A landscape with many valleys, sampled at points; each row gives a point and its height.
A ball rolls from a point to whichever of its 2 nearest points has the largest drop for the distance, and stops where none of them is lower. Distance is the straight distance between rows; heights are no part of it.
K648 height 470: [ -5 -28  -8  -4 -26 -37  -3  32 -37  -3  -8  29   9  28  15  -2 -12 -51
  -7  20   8  -5  14  18  -8   4  12]
K527 height 147: [ 22  -1 -25 -17  20  18   3 -46   4 -26   1   5 -25 -11 -27  28   0  21
 -10   5   6   7   3 -35   9   8  40]
K837 height 606: [ 21 -33 -55  39 -32 -32 -12 -15 -37   2  -8   7   6  17  -8   5  17   0
  27  50  14   8 -14 -17   2  18 -17]
K501 height 355: [ 12 -27  33  -4 -10  19   8  20  21  11  16   0   3 -19  -7  16 -11 -13
 -27  24   5 -14  16  17  23 -12 -22]
K686 height 351: [-18   2  29 -22 -33 -30   5  24 -53   8  49  -6   4  -3   5 -19 -14   3
  -5  -2  23 -35  41 -19  -2 -11   3]
K43 height 177: [  0  -3  58 -21  -3  15  45  32 -28   3  13  12 -16 -13 -36 -14  11 -13
  10 -20  32  -9  25 -15  39  23   1]
K593 height 285: [  9  26   6  22  54  37 -33 -29  28 -19 -17  35 -10  21   9  -2  -2   9
 -28  -8  14  14  -4  34  -3   6  27]
K401 height 387: [ 35 -20  -9 -30 -14  15 -45 -13  16 -14  -9  -5  38   5  41   9 -18  10
 -19  62 -41  32  21   1 -17 -14  16]
K798 height 401: [-59  39  38 -14  43  15   7   3  13  16  39   3 -51  11  -8 -26 -12 -22
 -33 -32 -10  -8   4  18  -3   1   6]
K784 height 694: [ -7   8   2   1 -33 -10   5   6 -16 -31 -12 -15  38 -20  45   4 -18  -1
  -7 -15   2 -30  -5 -16  14 -20  29]
K802 height 533: [ 25  20 -40   4  42 -38 -22  -3 -23  27  48  35 -51  29 -17   3  31  -8
  26  -9  -1   8  18   2  12   8 -31]
K550 height 411: [ 26  17 -63  29  21 -13 -12 -18   8   2 -40 -19   9  27  19  32 -21  23
   0  41 -32  47 -18  31 -25  10  -9]
K663 height 417: [  8  30  -7 -14  30  15  -8 -16  12  -9   0 -22  15  -9  47  16 -19  35
 -21  24 -32  15  22   7  -5 -10  24]
K917 height 303: [ 21   8  25  17  54  38 -19  -2  22  12  21  44  -5  14  -3 -15   4  15
 -19   8  21  17  23  39   7  -1  -6]
K885 height 512: [-32  31  34  26   8  -9  30   5 -30  -6 -32  -8  20  -1  19 -22 -12  27
  20 -19  35  16  -6 -22  -1  24  17]
K605 height 635: [-12  -1 -12 -24 -30  -3 -43 -30  16  -8   8 -38 -18  12  -1 -15   6   8
 -36  31 -35  -1  14 -39  -2  10  17]
K832 height 368: [ -6 -26  17   4 -14  33  17  19  11  14  45 -25 -24 -26 -30   7 -14 -15
 -40  13   8 -39  34  26  46 -18 -39]
K581 height 626: [  0  29 -44  12  -5  15 -40 -55   6 -45  14  -6 -24   0   4 -11   7   0
 -41 -22 -15 -30   0 -20  32 -18  19]
K810 height 654: [  4 -21  28  21 -25 -19   8  21 -48  -2  10  33  16  21  -2 -21  -7 -12
  14  33  58  -4   8 -11   8  12 -19]
K513 height 309: [ 15 -18 -32  -1   3  13  43   3 -36  -1 -22  -5  42 -23   7  13 -29  20
   8  31   5  25  36  17  -9   2  12]
K547 height 550: [ 12  28  -9  20   5 -40 -34   4 -21  16  46  25 -38  34 -15 -27  41 -17
  25 -27  10  -9   2 -10  34   3 -39]
K563 height 377: [ 15  21   1   2  29  35  -9 -21  12 -28 -36  -3 -21 -22  31  15  16   8
 -16   4  -9   5   2  -6  42  25  31]
K796 height 588: [ 12 -24  30 -32 -22   9  18  39  26  -2  -5 -24  34 -35  37  48 -44   8
 -20  22 -13 -14 -10   8  -8 -34   7]
K514 height 182: [  5  28   8  31  11   2 -15  -3  12 -15 -22  29 -13  22  -8 -21  19 -32
   0 -48   1   6 -19  21  17   5   0]
K719 height 443: [ -3  -8 -11  -3 -12 -14  29  48 -19  20  -5   9  19 -16   8   2  13 -41
  42 -58  -1 -20 -18  32   6  -7 -11]
K890 height 396: [-10  -4 -39  -2  10  -6  40  18  -7  11   2  -1 -12 -16 -13  13  -2 -41
   7 -33 -22 -10  -2  33   7  -9   1]
K541 height 648: [-36   4 -40 -55  11   7 -26 -29  33   5  11 -39 -18  15   3   4 -14  11
 -30  13 -54   9  -8 -16 -52  -6  31]
K765 height 587: [-25 -18   4 -49 -19   4 -14   1 -10   2  29  -9  -5   3  -1 -12 -18 -24
 -48  20 -23 -18  38  -1 -20  -8  23]
K75 height 545: [  0   4  -8  22   2  -1   2 -11 -34  -4 -33   3  25   2  12 -19  14  26
  48  -2  27  29  -5 -19 -10  35  16]
K915 height 578: [  1 -15  21 -12 -30 -17  33  25  27 -11   3 -36  17 -10   3  49 -59   6
 -32  21  -2 -21 -28  -5  -4 -46 -21]
K468 height 86: [ -9 -31 -16  10  43  39  34  34 -24  15   4  15   0 -16   6  16  20   3
  18   0  50 -16   0  16  46  15  -5]
K70 height 203: [ -1 -18 -31 -21 -20  -2  15  -9 -32   7  14 -10  38  -7  -7 -11 -26  25
  -1  36  -4   5  58   6 -39 -26  -5]
K162 height 253: [-49  47 -20  30  38  10  -3 -32  23 -19  -2 -13 -29  41 -12  -1 -41   6
 -42  -7  -2   8 -29  11 -12 -10  16]
K956 height 631: [  5 -43  13   5 -31 -22   7  24 -25  32 -33  -8  34   4  -3   3   4  12
  37  51  15  25 -12   1 -48  13 -40]
K282 height 566: [ 23   0  17 -25 -31 -12  31   2  29 -45 -16 -14  34  -4   5  37 -53  14
 -16  11 -12  -3 -33 -35  -4 -47  19]
K793 height 446: [ 48   1 -15  34 -37 -11  -5 -39 -23 -29 -13  14  36 -16   8  -7   5  23
  42  26  13  16  -5 -29   5  -4  -5]
K172 height 577: [ 21 -50 -14  15 -40   6 -16 -11  -7  11 -39  -4  39 -11  -9 -10  24   8
  49  41   9  33 -19 -10 -26  22 -18]
K281 height 547: [-36   4  23  18  -8  48 -27   3  32   4 -24 -41  20 -13  30 -27  -1  18
 -32   2  -6 -12  -5  13  12  14  -4]
K996 height 413: [ 14  23  -4  -1  -9 -32   7  -6  -5  -7 -42 -20   1  -7  21  13  12  -5
  17  -2 -37  30 -10 -15  -5  27  21]
K451 height 620: [  1  48 -22  33 -11   3  -5 -28 -23 -33  21   3  -8 -16   5 -21   2  -2
 -14 -38   1 -29  29  -3  46 -18   1]
K641 height 340: [ -6  28 -37  20  -4 -45  38 -25 -17  -3  -1 -10 -53  24 -58   8  -9 -36
   4 -13 -21  16  -4  -5   4  11 -20]
K966 height 613: [ 38  12  34 -27  12 -26  17  -3 -14  14   2  15  15 -22  29  18  15  28
  43  24  -8  35  19 -21 -17   1   3]
K758 height 408: [ -3  41  -9   6   7 -29  -9 -31 -12  10  55   8 -18  18 -19 -27   4  25
   2 -26   2  -5  34  -9  -9 -27 -17]
K435 height 310: [-35   5  13  17  -3  -1  -3  40 -12  22  -4 -25   3 -15  36  -6  27   2
  20 -36  15 -37 -22   7  25  15 -15]
K478 height 217: [  8 -19  52  -7  10  20  45   7  -8  11   1   0 -21 -18 -28   3   1  13
  -2  39  23  19  37 -14  26  24  -4]
K311 height 666: [ 10 -10  35  16 -19 -12  10  21 -36 -30   3  53   6  23 -11 -14  -8 -36
   6  -8  57 -17 -17 -13  33   5   5]
K76 height 354: [-21 -25  45 -10   5  11  52  36  13  23 -42 -15  33 -25  -3  22 -24  21
  27   6  14  20 -16  11 -36   5  -7]
K668 height 148: [ 63 -18 -20  19   8  10   2  -6  24   6  14  27  -2 -23 -22  23  18  -2
  16   6  -1   3   2  26  29 -15 -41]
K411 height 369: [ 28  -6 -62  21  14  -4  14 -10 -20  -8 -29  -1  21   5  13  38 -28  11
  -5  49  -7  33  10  28  -4   5   6]
K485 height 554: [-38  25   2  21  29 -20  15  33  10  45  27  -4   3  13   5  -3  -6  -1
  10 -33  -5 -12 -22  44 -34 -33 -48]
K313 height 305: [-11   1  -8 -23 -23 -17 -14   3 -22   9  14   1  50   7  15 -33 -13   7
   2   6 -12   4  38  20 -62 -34  -7]
K193 height 393: [ 16  49   7  12  25 -13 -12 -28  18 -20 -48 -13 -28  -4  31  19  20   5
   5  -5 -34  26 -19 -21  19  28  15]
K867 height 598: [ -7   6 -15  -9  21   7 -24   1  18   7  36  18  -5  15   6  -7 -25 -17
 -52  24 -25   0  37  52 -14 -31  -9]
K453 height 604: [ 19  24 -13  13   6  17 -33 -28  24  -3  22  -9  -7   4   1 -13 -10   1
 -41  14 -42   5  33  31   8 -11 -16]
K66 height 636: [  8   9  44 -26   0 -14  49   9 -14   8 -15 -30  13 -39  22  28 -10  36
  23  23  -7  29  20 -34   2   9  11]
K608 height 510: [ 20  24 -21  17  43 -29 -35 -21  -1  32  32  18 -24  29   7   1  12  13
   6  12 -15  22  19  21 -23   1 -23]
K594 height 109: [-14 -26 -20 -10  14   8 -12  36  11  18  27  12 -48   0 -19  -2  26 -78
 -15 -33 -24 -28 -16  33  32  -1 -18]
K575 height 256: [-18   1   1  10  13   3  37  13   3  12 -16  -1  26  -1 -12   2 -27  12
   7 -16   9  11   1  22 -23 -12  -9]
K857 height 402: [ 18   9  16 -43 -14  15 -21 -10  20 -35   0 -18  13  -8  35   6 -21   5
 -39  30 -47  12  30 -12   5  -9  37]
K838 height 238: [ -9  10  -4  25  -4  17   9 -16  -4  -9  16  14  12  17 -50 -46 -10  -1
  -4 -32  18   4  21  18  -3  -1 -24]
K390 height 482: [-63 -11  17  10   9   7   9  36 -16  16 -21 -20  16   8  28 -10  -4  21
   6  -5  45  -7 -18  -5 -21  33  17]
K984 height 438: [-18  27  23   4  25  -8  -3 -21  15  11  33  -2 -16  18  -6  -4  -3  47
 -10   1  21   0   1 -20 -14 -18   3]
K455 height 259: [ 13  -3  54  11  14  21  31   8  30  12 -27 -15 -14   0 -28   9 -18  10
 -25  54  -6  39  23  14  10  27 -24]
K877 height 481: [ 31  50 -16  33  49 -12 -28 -40  14  25   9   6  -3  28   0   1  -8  51
  15   9 -11  39   9  34 -36   0 -24]
K347 height 101: [  9   0 -47 -28  36   5  15 -29 -21  -5  20  13 -13  -6 -11  16   2  27
  14 -15  14   2  15 -15 -17  -1  41]
K247 height 105: [ -2  11 -15 -16  15 -25  29  26 -58  -5   4  31  -8   4  26   1  10 -33
  18 -25  14  -5  15  -4  27  16  33]
K673 height 453: [-17 -26 -26 -22 -15 -46 -18  30 -27  -5  -9  28  -8  33  21   2  11 -56
  -2  -6  -5  -5 -26 -10 -20   7  36]
K480 height 542: [ 16   0  57 -25 -18 -16   1  -9  36 -25 -15  20  22   9 -13  -2 -17   2
   4 -11  -4  13 -26 -24 -36 -29  18]
K693 height 633: [ 14 -37  -4  19 -27 -19 -15   3 -36   1  -2  16  22  10  31   8   1   7
  17  72  30   1  -2 -15  -3  12 -12]
K902 height 141: [ -1  15   7  11 -28  -8 -10  18   4 -23  -4   1 -25 -18  12  -2   1 -71
 -24 -50 -34 -40  -7  15  41  -9  -2]
K490 height 200: [ 21  15 -22  -5  22  21  -8 -45  42 -44  19   6 -18  31 -31  24 -45  23
 -57  28  -4  11  -8  -9  -4 -33  21]
K115 height 138: [  0 -18   1  -7  29  25  17  31 -30   7  10  23 -27   2 -23  -2  34 -23
  19 -12  39 -12   9   1  60  33   3]
K189 height 449: [ 56  41 -40  32  36   6 -36 -42  18   1 -22 -11  13   5   9  19 -10  35
  18   0 -35  39   0  35 -14   6 -12]
K690 height 273: [  3  15  42  47 -21 -18  45   3 -17  11 -13  -1  25   5 -38 -18 -28  28
  21  12  35  17  12  -1  -2  -1 -49]
K179 height 592: [-34  -3   2 -24  -3   5 -25   7   1  -4  46  14 -10  13   2 -25 -21 -46
 -58 -15 -17 -29  29  29 -13 -24  13]
K474 height 581: [  3 -11 -44  40 -50 -52 -12  -7 -12  -7 -35 -17  11  27  -1  16  -4  -3
   7  41  -5  12 -33 -21  -5   5 -19]
K761 height 710: [ -2 -41  54  10 -58  11  10  33  18  -4 -36 -35  29 -24  -4  20 -24  10
  -3  18  32 -19 -35 -15  -5  12 -21]
K849 height 274: [  2  39  36   6  63  25  20   5   2  11  24  30 -20   7 -15 -14   4  23
  12 -23  27  15  17  13  15   9  -5]
K684 height 24: [ -5   2 -16 -47  30  -7  41  10 -32   0  18  22   0 -15  -4   9   2  -3
  30 -41  11  -5  16 -10 -11  -6  36]
K595 height 425: [-15   6  10 -36   9  26   9 -16  31  -2  22 -20  -5 -20  -5   0   1   6
 -12 -26 -19 -15   1  -8  -9 -21  21]
K991 height 555: [ 10   1  30 -26 -10  -1  14  -7  62 -19 -12  -9  17 -13  -5  32 -23  13
  -2 -14 -16  -1 -45 -20 -23 -43   6]
K195 height 544: [ -8 -45  11 -27 -47 -31 -30  -4  15   0   3   8   0  26 -20   3  10  -6
   6  14  10 -13 -38 -39 -52 -22  -1]
K283 height 674: [ 15  -7  15  11  -7  -1   8 -14 -43 -39   7  48 -20  18 -19 -12   3 -21
 -12  11  42  -8  16 -31  43  27  27]
K712 height 436: [-23   3  13 -32  -8 -37  10  20 -10   1 -23   5  -2   8  26   4  -1 -25
   6 -21 -22   9 -17 -10 -34   9  33]
K425 height 458: [ 15  14  45 -11   6 -14  -6 -22  34   2  21  -5   0   0  16  13 -13  52
 -11  32  -1   9  -9 -35 -12 -22  -5]
K319 height 153: [ -1  -5  34 -29   6  10   5  -5  33  20  20 -10 -34 -14 -37  -4  45   2
  29 -47  -3 -10 -27 -37   2   8  -3]
K361 height 609: [ 13 -24 -13  40  11  17  -1 -33  -7  -3   8  29   3  17 -26  -3  10  43
  36  31  69   7 -35 -25   2  17 -12]
K495 height 78: [ 44  -1 -49  28  -4  -5  -7 -11  -1 -10 -21  11  -3 -14  -4  14  32 -27
  17 -18 -21  -4  -9  19  30   2 -16]
K377 height 572: [ -8 -28  -9 -27  21  10  -3  15  24  46  21 -13 -35 -15 -12  12  30 -17
  -8   6 -34  -2   8  19  -8   8 -21]
K584 height 282: [-51  51  -5  29  21  -1  33  -6   8 -15 -23 -32   2  13   9   6 -43  12
 -25 -15  -8   9 -25   3  -7  -9  13]
K601 height 534: [-44   7  26   6 -17   9 -31  19  29  10 -17 -64  30  10  46 -11 -25  30
 -27  23 -15  -3 -12   5 -30   1  -3]
K558 height 569: [ -7  10 -41   4   4  -6 -11  20 -48  27  13  -1 -19  -3   6 -24  47 -22
  27 -25  -8  -9  33  14  35  32 -16]
K979 height 363: [  7 -12  22 -18 -29   7 -37   2   6  -6  -8   2  59  -6  42 -18 -14  22
  -6  34 -12  18  25   9 -37 -18   5]
K461 height 641: [ -5  -3 -50 -34   2  13 -27 -41  21  -3  -8 -34 -31   4 -17  -1   6   1
 -25  19 -52  19  10 -11 -18  23  26]
K896 height 557: [-16 -27  10   6 -31  17 -49   6  20   4 -10 -23  17  -3  26 -12  27  17
 -14  17   3 -17 -17 -14  -1  11   1]
K678 height 455: [-11 -20   0 -44   1   5  15  22  -7  -1 -21  -4  26 -17  33  13 -14 -14
  -4  -1 -17   2  13  10 -26  -7  40]
K42 height 468: [-13 -39  25 -10  22  56   3  18   1  -3  -2  18  33 -21  18 -11  -2  20
 -12  17  44 -12  15   9   4   9  26]
K175 height 686: [ -3 -24  31  11 -62  -8   0  31   4   5 -49 -33  56 -16  14  -5 -11   2
  27   0   9   5 -27   2 -31   7 -19]
K881 height 608: [ -6 -13 -36  -7  -5 -17 -28  -5   8  15  -6   4   1  13  -9 -16  30 -15
  23 -26 -26   0 -10   5 -35   1   4]
K469 height 255: [-31  23 -22  22  -5  -8  -9  11 -27  15  12 -18  19 -15  55 -14  21  24
  13 -19   7 -30   7   1  18  -2  -2]
K826 height 553: [ 44  -9 -39  -6  -4 -20 -10 -36  11 -19 -13  15  11  10 -19  21 -10   7
   9  16 -19  24 -10 -11 -27 -17  10]
K665 height 326: [ 23 -29  62 -11 -13   0  27  24   9   1  -8  24  24  -4  -9  24 -33  -1
 -13  46  19  11   6  17 -22 -22 -23]
K12 height 293: [  6 -21  57 -13  30  20  19  16  28  11 -25  29   1  14  -6  12 -21   3
 -27  46  16  35   2  20 -17   9   5]
K788 height 580: [-40 -29   5 -49  15  30  -8   0  11  34  30 -16 -30   1 -26 -16   6 -13
 -34  21 -20  -5  34   9 -28  15   9]
K642 height 706: [-10 -24  34   3 -55  -3   5  29 -32 -17 -21  -7  50 -14  28 -10 -22  -7
   7   8  33 -13   3 -11  -7  10  15]
K358 height 379: [ -8  29  14   7 -38 -34  -9 -15 -38 -14  44  11  -9  16 -21 -37   3  -1
   3 -15  18 -20  31 -35  14  -9  -6]
K407 height 29: [  9  27  -9  31   2 -38  35   9 -57 -12 -13  22   2   1  13   2  -1 -11
  24  -1  22  10  10  -3  31  18   7]
K889 height 516: [ -6  15  23   1 -30 -26 -32   1  29  13 -16 -44  35  12  41   1 -10  40
   5  27 -26  18 -18 -17 -32 -13 -13]
K362 height 535: [ 34 -12 -44   2  13 -13 -30 -43  21  18   5   9 -26  26 -51  15  13  11
   4  28 -18  22  -4   0 -37   1 -21]
K369 height 167: [-13  30  29  50 -13 -17  20   9 -15  18  12   1  -8  26 -39 -32 -13   6
   0 -11  25   7  14  14  10  -1 -54]
K833 height 178: [ 32 -13  -8  -4  -6  14  10 -39  28 -34   8   0 -12   7 -39  27 -29  27
 -38  47   7  10   1 -29  20 -11   7]
K151 height 322: [ -5  45 -29  16  -7 -29  -7 -32  -3 -25 -15 -13 -38  27 -21 -10 -15 -43
 -26 -15 -54  14  -4  -1   4   6   6]
K380 height 473: [ 17 -33 -23  -9  -1  50 -20 -25  12 -21 -28   2  15 -33  20   0  36  23
  21   1  23  -9 -24 -29  19  19  46]
K777 height 156: [  6  23  12   8  -2   3 -14  -9  33 -45 -27  11  -9   2   9  -2  -8 -40
 -31 -32 -30 -11 -27  12  23 -18  19]
K370 height 486: [ 34   0 -35  47  -9   9 -22 -34   1  -5 -36 -16  19 -15  15   9  23  35
  29  30   0  19 -14 -11  13  22 -12]
K878 height 412: [-33  24  43 -35  23  10   0 -10  27   5  19  -2  -9  11   0 -24 -22   1
 -27 -15 -21   5  13   2 -43 -14  24]
K53 height 386: [ 25   2   9  39 -54 -21  12 -18 -29 -13 -14   3  45   0 -20 -33  -5  11
  40   5  20   8   1  -7  -3  -3 -34]
K493 height 437: [-48 -40  22  -4  -4  12  36  50  -9  32 -38 -33  13 -12  -6   5   4   9
  34  -9  37  -5 -35  -4 -24  32  -3]
K105 height 500: [ 25 -41  -1 -20 -14   6 -20 -17  10 -16 -33  18  29 -21  16   5  30   9
  51  -6   4  23 -36 -30 -21  10  33]
K820 height 164: [-24 -21 -10  -6  38  34  47  35 -18  24  -8   1  14 -24  -2  10  -2  11
  16 -19  33  -4  -1  26  -7   2  11]
K302 height 125: [  4 -13 -18  -8  18  15 -28  14  14  -1  -1  17 -33 -16  25   9  35 -62
 -19 -27 -31 -31  -1  26  42   1   3]
K452 height 487: [  9  -6  30   7 -28 -27 -18 -11  11   2   1 -10  27   2  23   6   3  44
  26  35  10  10 -25 -33 -31 -24 -17]
K293 height 630: [-18   5 -34  -1 -41   7 -32 -28   6 -18  29 -38 -14 -12   1 -15   6  -4
 -40   3 -28 -36  21 -23  28 -16   4]
K506 height 552: [  7   7 -60   1  45  11 -32   5 -34  27  34  25 -31  18 -15 -25  39  -5
  31 -34  12   1  20  26  21  22 -18]
K482 height 679: [ -5  30   2  28   8 -15 -12 -15 -24 -37  -4  24 -39  31   7  -7   2 -14
 -32   9  22  -7   6 -20  43  24  29]
K327 height 392: [-31  49  -5   6  19  13  23 -24   5  -3  34 -13 -39  -8 -24 -17 -24 -18
 -28 -39 -28  -7  19  18   9 -19  -5]
K464 height 298: [ -9 -11  67 -31  -4  -2  30  68 -16  31  23   6  16 -18   5   5 -10  -3
  19 -24  28 -25   3  13 -12  -4 -23]
K852 height 243: [-18  17  10   3  71  52  14  19   5   2  -1  34  -5   4   0 -16  11  13
  14 -51  44   3  -2  24  12  14  18]
K142 height 254: [  5  -7  34 -22  34  10  32  49  -3  32  38  22   1 -10 -19   2  13   9
  40 -37  32 -15  -3  11  10 -22 -29]
K531 height 531: [ 11 -27 -21  23 -27  15  -2   2   2  -2 -69 -33  43 -14  14   2   9  15
  24  31  -4  38 -19  -1 -11  32  -1]
K349 height 367: [ -8  -6 -37 -25  10 -33  42   6 -21  21   8  -2 -38   1 -40  26  -1 -39
   7  -6 -28   7   3   5 -13   1  -8]
K2 height 225: [ -6  28 -17   7  22  15 -23 -37  41 -33 -16 -11   4  42   3   1 -38  30
 -43  20 -12  27 -21  -7 -17 -10  25]
K614 height 579: [-21 -14 -16  31 -15  -4  10 -15 -18 -11 -23   0  16  21 -19 -11  -6  28
  18  11  49   8 -27 -25 -13  15   3]
K357 height 562: [  6 -21   4  24 -38 -35 -16  -1  26   1 -17   0  -1  27 -20  10   7 -11
  -1  21   0   0 -44 -21  -7  -4 -28]
K287 height 440: [-11 -19 -32 -38  10  24  16  -4  13  -8  -5 -10   6 -35  14  22   5  -3
  -7 -25 -16 -22 -14 -10  -1 -13  41]
K295 height 381: [-12  26  16   2  -4  21  19  -4  -1   4  49 -19 -31 -33 -20 -15   1 -16
 -23 -28 -15 -27  46  12  45 -16 -23]
K815 height 623: [ -9   7 -59   5  28  11 -26 -11  12  10   6   7 -36   4  -6   4  34 -22
  13 -53 -20 -21 -24  19   2   2   2]
K566 height 612: [ 19  11 -28  13 -12  -5  -3 -17 -17 -21  21  19  -6   1  -9  -8 -10 -16
 -24   3 -10  -9  44   9  24 -15   1]
K851 height 327: [-17 -19  59 -34 -42  -4  12  54 -33  27  39 -16  -8 -15  -2  -5 -21 -12
 -15  -3  22 -37  35   2  -6  12 -19]
K465 height 599: [ 20 -32  36  -1 -23  18  23  19  18  -9   9  -7  45 -40  26  35 -28  33
   3  26  29 -30 -16  -6   9 -36  -8]
K652 height 346: [-26  12  24  10   2   9  17  26  18   5 -22 -33  -9 -28  31  23   5 -12
  -7 -17 -10 -22 -28  10  28   7  -4]
K610 height 687: [  1   1  -3  11 -23 -18 -19  -3  -1 -30  -5   8   1  15  29  10   0  -7
 -24  20   5 -10 -16 -22  24  -8  21]
K3 height 84: [-32 -19 -13 -30  10  12   6  26  -5  14  16   6 -32   5 -32 -16  32 -49
  14 -54  -3 -27 -17  -1  17  16   2]
K950 height 120: [-37  -4  48 -41  -5  14  11  17  12  19  22 -15 -18 -14 -30 -29  19 -20
  17 -61   2 -21 -18 -17  -9  13  11]
K760 height 198: [ 42 -19  -1   0  22  18  10  23  11  16  27  41   8 -27  -7  11  23  -8
  38 -27  16 -16  -2  23  28 -29 -33]
K716 height 364: [-16  39  12   3  28  44  20   0  27 -15 -27 -34 -19 -34  34  19  -6  -7
 -32 -24 -23 -12  -9  19  42   2  18]
K180 height 311: [-24  57 -12  15  14 -21  29 -24   4 -15 -31 -45 -39  12 -10  16 -24 -13
 -19  -3 -40  25 -21 -15   8  14   7]
K553 height 582: [  5  12  -3 -21  12 -26   1  15 -30  29  10  -2 -31 -17  13   0  38 -28
  13  -5 -34   4  38  -4  23  32  -2]
K422 height 257: [  7  16 -35  28  12  21 -27 -42  11 -36 -21  11   7  21  -4  -4 -13  26
 -11   8  16  12 -15   0   1   3  24]
K579 height 567: [ -9 -11  22  -9  -8  13 -51  -1  18  -2   7  -3 -19   0  10 -22  39 -14
 -19 -16 -12 -25   2 -11  21  20  14]
K214 height 456: [  2 -46   7 -20  -8  56   3   8  27 -12  -4   1  19 -39   2   9  19   5
   1  -7  24 -30  -7  -6  16  -5  26]
K905 height 166: [ 12   6 -47  40  -6  -7  -9   1 -20   2   4  10   7  -8  19   3  23   6
  25 -13  13 -23  -7   9  31  -2 -16]
K237 height 212: [-27  29   6  29  37  36   5  -4   1 -15  -1  24 -24  25 -38 -36  -2 -19
  -9 -50  32   2  -3  31  12  13   7]
K930 height 583: [ 12 -13 -57  -6 -11 -12 -14 -28  24  10  -3 -11  13   3 -25   4  12  23
  34 -17 -24   0 -26  -4 -55 -21  -6]
K655 height 561: [ 11   8  19  -2 -11 -32 -43  18  -2  -1  20  25 -24  11  24 -20  50 -29
  14 -33  -6 -28 -11 -16  35  10 -12]
K225 height 525: [ 15 -31  28 -30 -27 -18 -24 -11  14 -16 -10  29  23   8  -2  -7  22  -5
  29 -16  13  -1 -38 -38 -36 -13  27]
K726 height 551: [ 10 -34 -53   9  -9 -15 -24 -11  -1  26  18  13 -27  32 -49   1  14 -14
  -8  30  -6  -6   3  12 -15   1 -35]
K548 height 594: [ 46  -7  17 -21   5 -40 -11  -6  -9  13   7  18 -18 -14  10  12  31  -7
  17  33 -28  25  31 -19   5  20  -2]
K962 height 563: [ 23 -34 -34  -7   4  12 -13  -6  10  25   7   8 -29   0 -43  -4  33 -32
   0   8 -27   8  19  23   3  21 -27]
K301 height 504: [  2   5  15  12  -3 -26  23  49   9  42  13  -1  13  -9  -1   3   3 -20
  33 -39  -2 -13  -7  46  -5 -22 -66]

Where does a ball stop that starts at each point below?
K541: K362
K896: K495
K917: K3
K996: K495
K461: K362
K301: K684
K361: K468
K287: K468
K614: K468
